Points on a hilly landscape, in no order, each with its height.
A climber steps from a point to whichever of its 3 nearest points has the largest rise for the distance, and stops where none of them is higher. Distance is the straight distance between rows; heights are no part of it.
tiset height 492: [ 17  22   3   4  22 -26 -53   8  19]
kuz height 251: [ -1  32  44  40  32 -51 -36 -22   5]
Bofot height 607: [ 27  -4 -11   3   2  15 -67  11  49]
Vobud height 279: [ 18  11 -11 -15 -31 -19 -17 -14  21]
ruga height 395: [ -2  36  39  45  34 -70  -6 -31   0]
liv height 691: [  0 -15   4 -22 -50  -4 -11 -24  18]
zir height 166: [ -6 -11  -7  -8 -43  -3  25 -40   2]
mitel height 244: [ -9  -7  26  66  57  27 -63 -33  16]
ped height 393: [ -5   0  43  49  54  -1 -58  -7  15]
repuf height 24: [ 17   3  56  70  45  15 -51 -55  17]
rok height 471: [-25 -36   6 -33 -38   6 -11  -6  -1]
Teze height 511: [-27   0 -40 -59   5  53  55  39 -15]
luf height 682: [-46 -29 -24 -80  -6  48 -14  25 -15]
ginu height 333: [  4  35   9  11  21 -54 -20 -12  -1]
gire height 683: [-50 -22 -19 -35  -8  16  36   5 -28]
zuz height 464: [ -3  40  31  63  29 -67   8 -47  -3]
Nef height 237: [ 34  -1 -11  31 -39  -6  55 -21 -18]
fadas height 686: [  6  43  12  55  28 -70  18 -24  -2]
Luzi height 226: [ 24  10 -12 -35  -7  41  82  81 -19]
Tob height 698: [ 17 -29  -7  -2 -27  37 -62   9  50]
timo height 12: [ 23   4 -20   4 -39 -10  32 -31   4]
koni height 535: [ 30   5  -6  -3  -3   1 -57   6  29]
gamo height 543: [-15  -5 -18 -15  12  40  73  44 -44]
pel height 687: [-15 -24  -8  -2  -2  23  67  19 -40]
raso height 638: [  3 -15   9  13  -9  21  74  29 -49]
Sud height 673: [-29  -4 -31 -38  14  38  65  32 -25]
mitiv height 233: [ 18  -8  -3 -17 -28  -7 -32  -7  30]
fego height 213: [ 27  31 -23   3 -16 -36  15 -26  11]
Modud height 538: [  8 -23  -1  24 -28   7  65  -7 -33]
vinus height 680: [-43 -13 -30 -73   7  47  31  30 -10]
Zanap height 485: [ 14 -16  10  24 -36   7  72 -11 -34]
fivi height 70: [ 38  29 -28  22 -15 -24  34 -29   2]
ramip height 336: [ 15  41 -17  14  11 -52  -1 -19   7]
loku height 707: [-31 -66   3 -20 -30  33 -43  15  -1]
ruv height 221: [ 12  12  68  54  38 -12 -51 -43  10]
fitov height 271: [ 12  32 -14  -6   4 -35 -14 -12  16]
fitap height 559: [ 18   7 -11  19  26  17 -64  14  38]
tum height 656: [-33 -54   5 -38 -24  16 -31  15 -10]
rin height 107: [  4   7 -23 -38   0  62  76  70 -11]
dekup height 306: [-27 -27  -1 -20 -35   3  25 -20  -5]
munon height 359: [  9  10  -7 -21   9  44  82  68 -31]
mivan height 216: [  6  26  36  27  42 -36 -41  -2   8]
Fefi height 349: [-10 -42  14 -27 -43   6 -22  -7   6]
pese height 602: [-49 -45 -15 -59  -9  28 -21  29 -16]
Vizuf height 560: [-47 -29 -10 -46 -13  16  15   2 -28]
Gazev height 503: [  7  48  -6  41  22 -65   9 -23  -6]
Simuz height 520: [ 23  19   1  13  22  -9 -61  15  28]
tedo height 451: [ 27  11  -7 -13  -7 -16 -45  -2  28]
Gumov height 519: [ 12   9   1  30  46   7 -61   9  17]

Write out the way that a climber takes from each point below.
fego | ramip, Gazev, fadas
kuz | ruga, fadas
mivan | tiset, Simuz, fitap, Bofot, Tob
rok | tum, loku
Nef | Modud, raso, pel
koni | Bofot, Tob
Teze | Sud, vinus, luf

Where does a climber stop that starts at each point below?
fitov | fadas
timo | pel
Zanap | pel
fivi | fadas
ginu | fadas
